Points on a hilly landscape, in no order, each with its height.
A climber steps from a point to the highest of its 2 nearest points, and stops where none of them is higher. Distance is the straight distance between rows; heights are no part of it.
lizu: [ -7   2  18   2  -5  25  37 -16  -8   2 -24  13  29  32  -2 -20   1 -11
  -3 -20   2  -4  10 -31]  h=48.1
Kugu: [ -6   4  -8   3  -1  19  16 -24   6  -5   5 -24  -5 -14  22  12   5 -26
  -9   5  17  -1 -30  14]  h=26.1
nite: [-16  -5 -18  -3   5   9  22  15  26  -6  13  12   6 -12  -5   0  14  -1
 -26  -8  20 -15 -17 -13]  h=32.8
nul: [ -8 -32 -18  -1   8  27 -21  13 -10 -13  18 -15  -4 -14   5  16  13  23
  21  -4 -16 -10  -7 -13]  h=18.8
Vuba: [  0  12   6   7  16   4 -12   4 -18  21  26 -41  -2 -11  -4  13  22   3
 -21 -11  20  29   5 -10]  h=20.8
Dif: [-18 -37  13 -15  17  -1  -6  30  11 -31   1  27  14 -10  -7 -23   9   9
  10  -5  24 -19  10   4]  h=49.4
gilon: [ 22   8 -11 -13  -6   5 -19   6  -7  14  27 -36   7  -2   3  14   4   1
   3  -1   3  25   3 -17]  h=19.1
Bitin: [-25   6   2   4  17 -14  -7 -10 -34   1  25 -11 -16  -3  -4 -12 -13 -14
 -30 -26   0  12  -3   9]  h=57.2
Nisiz: [  9  23  17  26   5   4  -3   1   3  25  -1 -18  -4 -24 -12 -13  17   0
 -27 -20  26  29   0 -16]  h=22.5
Rizak: [ -8   7 -23   2  11  13   3  -9   6   2  -1  12  -5 -13 -14  -9   3   7
   3  -9   3  18  13   0]  h=30.5
Safi: [ -4  10  -2   6  -1 -25   6  -1  17 -18  33 -12  -7   0 -33  -2   1  10
 -29  -3  -3  20   4  40]  h=51.2
tada: [-11  27  28   8   4   4 -21   2 -22 -14   7  -7   2  14 -10  22 -29  -8
  17  10  -2   3  -2   2]  h=21.7
kavez: [-23  -1  15  11 -12  -3  10  -5  28  19  24 -28  -2  -1 -31   0   0 -12
 -18   1   5  10 -18   5]  h=50.8
taz: [ -3  -8 -29 -21  -3   4  19  -2 -12  24 -22 -13  12  29 -14 -13  -1 -20
  17  -2 -14  17  -9 -28]  h=49.9
Zage: [ -5   5  13  21  25  12  37  18  13 -12 -20   8  10 -18  15 -17  -2  -7
 -10 -27  40  -9   5  -8]  h=35.3
Vagas: [-10   9  16  25  13   4  22  47  11   7 -13   5   1  -6  -6 -13  17  -6
 -28 -35  38  -4   1 -29]  h=29.2
ged: [ 16 -11   2  18 -11  15 -17 -13   6 -25 -14   6 -12  21  23   2  -4  27
   4   0 -14 -11  18  11]  h=43.1
Vavuf: [-29  11  17  40   4  -2   6 -15 -27  -1   2   2  -2  34 -14 -11   3   0
  -2  -8 -11  -4   3  11]  h=57.0
bekat: [ 24  12  -6  22 -21 -37   5  -6  22  21  -5   2   4   0  28   0  -4   5
  -7   1   9  21  -1  41]  h=0.3
Zube: [  3   1 -10  26 -23 -13   9 -30  16  11  -8   2 -17 -13   9  -7   1   2
  -1  13   6   2   1  38]  h=1.1
nit: [-28 -41  -9 -13   3   7 -11  14  12 -32   9  24   5 -21  -6 -28  16   8
  10  12 -14  -8   2  -2]  h=53.6
Duzu: [-11 -27 -15  -4  -6  -7 -16  -5  43 -36  -7  20 -11 -20   3 -31  11   3
   2  19  -9 -23   8   3]  h=50.1
paset: [ -1  25  20 -12   6   1 -13   6  -2 -17  15   5   1  -8  16  30  -7   2
   4  34  10 -15  -3   1]  h=23.8
Pakep: [  6   4  29  -1  -4 -23   3   1  21   5  26 -23  -3  19 -34  -9 -22 -11
 -24  -3   5  23   0  29]  h=54.7
pur: [-26 -26  29  13   6  15   1  11  -8   6   3  -1   9  -3 -19 -15  10 -14
 -19  -4  30   7 -10  10]  h=45.2
repu: [-20  13  29  30  11  -9 -14  -7 -18  -2  15 -19 -22  14  -3   8  11   9
 -27 -18  -9   3  16   8]  h=53.1
laz: [-10  -1  -5  -9   6  16  17  13  10  -4 -16  17  -6  12 -50   5 -12  -1
  12  -8  -4  30  11  -6]  h=33.9
pesi: [ 31  14   9  -7 -15 -20   2 -23  22  16  -6   8  23  -5  -4  -9 -25  11
  22  19 -19 -19  14   1]  h=28.7
zamag: [ -5 -22  15  27  14  21 -36  17  -3  19  -6  -7  -8  -7  18  11 -20  11
  24  10  11 -11   4 -14]  h=18.5
Zet: [ 13   4 -29  -9 -26 -15   2   0 -20  20  19  13  -1 -19   9   8   7  18
  11  26  -9   3  -2   9]  h=5.6
nimo: [ 12 -18 -32 -31  -8  14  31 -12  18  19 -27   6 -10   2 -16  -2 -10  -4
  27   9 -18   1 -11 -21]  h=43.9
patis: [  7  27  30   8  25 -20 -11   6  30 -12  13  -7  -3 -26  -8  -8  13  -3
 -41  -5  21   2  14  14]  h=41.5
dukop: [-21 -22  42  27  -9  -2 -12  -6  -4   9  -5   6  -5 -11  10  25  17 -14
   0  31  24  -2  -1   7]  h=2.2
fosa: [ -9  16  -4 -11   3 -33   1 -19 -18  12   4  -9 -31   5   3  -2 -43 -18
 -16 -27   0  20   3  17]  h=51.9
legiv: [  4  13  24  27   8 -16  -5 -10  16  -5  22 -15   4  -3 -23 -15   8  32
 -11 -16   4   7  28  39]  h=47.7
dovil: [-14 -15  -1  16  13  17   5   4 -31   4   4  -6   4  31  -2 -21   1  -2
   2 -11 -18  -5  -8  -3]  h=61.5
vevor: [-25 -26  -8   8  -1  -4   9  38 -19  13  13  -7  -6   2   6  18   1  10
   5 -25  13 -23  -4  -9]  h=23.7
Vukel: [-18 -21 -23 -11  28  18   1  21  -8  -9   5  -7  -4  -9  10   0  -6   2
  16 -29  -1 -13  -9   0]  h=20.9
zozog: [ 31   9 -13   5 -24  -5  12 -15 -10  14   2 -28   9  34  21  -5   6   3
   1 -10 -21 -15   5 -12]  h=12.0
fir: [ 20  12 -26 -13  10 -21 -12  -3 -20   1   4  -9   7 -13  15 -18  34   9
   1  -2 -19  18  11  13]  h=9.7
zugu: [ 44 -10 -19 -48  23 -13 -12  -9  -1  10 -27 -15 -16   2  16  -2 -15   6
  12  -2 -26  12   3  -4]  h=40.1
Dipuz: [ 33  20 -22  -2 -22 -26  -8  -3  -7  12 -10  21  10 -14  34   0  11  17
   6  24  -9 -13  14   2]  h=6.9
Vus: [ 28  11  19 -20  -4 -11  -1   1   1 -11  12  10  18 -12  -7   3 -10   3
   6  24 -12 -12   5  25]  h=26.0
zigon: [ 37  23  -5 -20 -20 -33  14  -5  21  10 -25   7   7   9  -9  -2 -21  -1
  15  10 -12  15  -1  15]  h=32.5
fes: [ 15  -2   0 -35  -4  18   8  -2  20  -2   2  -1   8  24 -40 -12 -10   4
  -8  -5   5  21  15 -11]  h=37.8
fifi: [ 15  21  18  34  30 -14  -4   2  29  -3  21 -25  13 -20 -24  -5  32  10
 -21 -13  -1   2  20  18]  h=44.5
kere: [-21  15 -20   4  -7   7  21  20 -13 -16   4  13 -13  31 -22   9 -11   0
  16   4 -39  -9 -22   1]  h=29.3
gunev: [  1  -3 -42 -24 -23  -9  -3  -6  -4 -22  14   4 -22  -2  15  21  -3  -5
 -14   6  10   8 -26   7]  h=22.6
Favi: [ 26   8 -18 -14  12  -9 -30  11  -9 -19  -3  11  10   0  25 -26  29  12
  -1   7 -27  -8  13 -18]  h=10.9
kesis: [-22  -9 -16   6   2  20  26  11 -20  21 -10  -7  15  20 -27 -25   6 -13
  20 -19  -6   8   2 -12]  h=55.4
Mefis: [-36 -13  39  33  -6  -2 -19 -12  -9  26   2   5  -3  -2 -10  42  19 -15
  24  -1  10 -11   0   3]  h=2.8
zose: [-26   1  50  33   1  -3  -2  -4  15   9   4  -9  -5  -5 -36  -5  -4 -22
 -11   5  12  11 -10   5]  h=48.0
bopub: [ -8 -16   5 -10  17  24   2  22   4 -44 -14  25  12   1  17   9   6   1
  14   8  12 -23  -5   1]  h=44.6
Ketus: [ 11  11 -10 -16   2 -15   9 -31 -18  18 -26 -17 -15  19  20  -6 -20 -10
  -6 -23 -12  30   3   2]  h=46.7
kegav: [  0   2 -37  -3 -11  -8  11 -11 -11   3   0  -7 -27   0  21   4 -12 -28
  -2  14   7  17 -32  22]  h=24.3
nitu: [ 40  10 -25  -5  -3 -27  -4   3   6   3   3  12  15 -18  29 -15  13  24
  11   3 -26   2  17  31]  h=8.4
saref: [-38  10  14   0 -17  -3   8 -18  -1 -22  -1  18 -11  12  11  12 -33  -4
   2  11   3 -22 -15   7]  h=34.2
voki: [ 18 -25 -10 -17 -35  28  17  -3  16  -1 -43  30  -4  13  -7   7 -12   8
  18   5 -19  -2  -2 -13]  h=38.9
Fil: [ 29  19  -1 -11 -26 -11  -7   3 -22  24   3  -4  31  20  17   3  -5  -4
   7  16 -18  -8  -2 -27]  h=14.2
lepe: [ 40   9 -20 -27  17  12  -9  -3 -10  -4 -26  18  11 -17  26 -12  13   6
   8   6 -25 -17  15 -26]  h=12.4
tosaf: [-36  -4   6  16 -14 -11  11  34  -3   7  11   4 -19  -5  -9  45   8   0
   4 -31  21  -6   3 -10]  h=26.8
Sufup: [  7 -22  -6   2 -36  29   3   1 -13  11 -15  19  -2  11 -11   1  -7   8
  29  20 -25   1  -2  -6]  h=35.6
Kope: [  9   1  13 -11 -12  25   1  14 -24 -10   4   4  -3  30 -23   6 -17  -8
  22  18 -39  -7 -10  -1]  h=32.4
dem: [-28   4  23   8  -9  -7 -19 -29 -25  39  16   1  -2 -17  -2  24  15   7
  15  -5  -8 -12   6 -13]  h=3.5
pof: [ -2 -32  -2  17  23  10 -30  -4  -4   0  13 -15 -17 -17  11  -4 -11  25
   9   6 -13 -11  -5  12]  h=17.5
bikir: [ 33  -5 -14 -34  13 -25   0   1  30  -4 -28  -3  -2   2   6  -7 -13  15
   3  -1 -19   5  19  10]  h=36.6
Gome: [ -2  -5 -32   5  22   3  13  12  41 -10   6   4  12 -22  -3 -32  30 -19
 -17   8   6 -13 -11  -9]  h=35.7
pude: [-11  11  -7   0  -9 -11  15  -7 -13 -24  14  12 -23  34  -1   8 -19 -17
  -6  12 -22 -19 -16  17]  h=31.7
riziv: [ -6  10   0  -7 -18   6  -5  -7 -26  28  25   1  17  -3 -21  11   5  23
  15   7 -14  -9  -3  -3]  h=4.4
vogar: [ 15  10   3  -8  10 -28 -30   3 -12 -24  -8  17   0 -12  37  -1   6  -7
 -17   8  17  13  23  18]  h=37.0
zore: [-33  -4   4   0  -6   4  15  21  16   4  22   4  -2  -9 -25  34  26 -10
  -1   5  16 -14 -17 -18]  h=30.0
rar: [ 35  -6  -8 -43  -2  32  -5   3 -10  -2 -23  23  17  11   9  12  -2  10
  -2  -3 -16   0   9 -29]  h=14.4
maf: [ -3 -15   7 -18   8   6  -1   7   3   0  -5   0   6  26 -12 -13 -15 -22
 -17  -6  21  13 -10  -6]  h=41.9
kolun: [-15 -29  10 -17  -5  26  10  12  -8 -17   1   6   8   0   7  11 -12   1
  16  21  16 -13 -31  -1]  h=41.0
Merip: [ -9 -17   9  29  -8  -7  -5 -24   7  25   5   3 -14 -32   7   5  29   5
 -15  18  15  -7  -1  11]  h=1.7
selo: [ -8   7 -15  -1  -6  22   4 -19 -11   0   2   1   2 -17  18  14   1   2
   0 -11  17   6  -5 -10]  h=28.0
Gomu: [ 28   7 -15 -14 -12  21 -15  10 -23  19  -1  -4  12  15   2   7   2   9
   9  -9  -7  15   5 -32]  h=16.7
tilil: [ -5   9  20  28   6  -3  -4  28   1   8 -11  -2 -14 -10   2   7   9   0
 -27 -28  48  24   4 -23]  h=25.2
sel: [ 13 -10 -18   3  12   3  -8 -16  25 -36 -23  20 -10   1   8  -2   1  17
  13  12  -5  -6  11   9]  h=46.3
pabu: [  3  -4  15  -5   1 -34 -24 -10  14 -15  14  -1  -6 -26  15   0   9   0
 -33  11  21  -2  12  14]  h=39.2
Sopa: [ 16  37  16  24  14  -6   7  -3  30  -8   9 -17  24  -4  -2   2  21   2
   1  18   2 -20  16  18]  h=41.3
Tuza: [  2   6   2 -11  11  12  31  -1   0   3 -34   5  28  14  16 -15  -5 -14
   3 -25  32  -8   6 -22]  h=42.3
fomi: [  4  11   4  16  25  19   9 -13  32 -16   7  -8  17 -10  -5 -13  24 -14
  -3  19   3 -28 -16  -3]  h=38.4
Fum: [ 10 -14  -1 -38  18   0  -2 -15 -32   1 -36 -12 -14  24   8  -6 -28  -6
   8 -19 -22  22  -2  -8]  h=43.6
mivik: [-33   1  19  21   4   1 -31   6 -19  12  -4 -13  -1   1  -5   2 -36  -8
  18   7   4   8   4 -12]  h=20.1
Biko: [-17  -3   7 -14 -35   5   9  -5  -6  -7  -2  11  -2 -11   2   9 -28 -23
  25  25  -3 -10 -28  -8]  h=37.4
tabet: [ 13  11 -22 -14  -1  -5  -8  -2  -1 -19   2   6  -6  -1  24  12 -12   3
  -9 -11  -5 -11  -7 -20]  h=25.1

For each start below, name the point where the climber stops.
zamag -> Bitin
Mefis -> dovil
Favi -> dovil
Nisiz -> dovil
zigon -> Bitin
kere -> dovil
fes -> Pakep
pude -> nit

For each start below, name every point that the climber comes to, in order.
nul -> Vukel vevor tosaf zore nite Gome fomi Sopa fifi legiv Safi Pakep
Zube -> Merip dukop Mefis dem riziv Zet Dipuz nitu fir Favi lepe rar Gomu gilon Vuba Nisiz tilil Vagas Zage Tuza lizu kesis dovil
Fil -> Gomu gilon Vuba Nisiz tilil Vagas Zage Tuza lizu kesis dovil
zozog -> Gomu gilon Vuba Nisiz tilil Vagas Zage Tuza lizu kesis dovil
kegav -> Kugu selo Rizak laz fes maf pur zose kavez Pakep
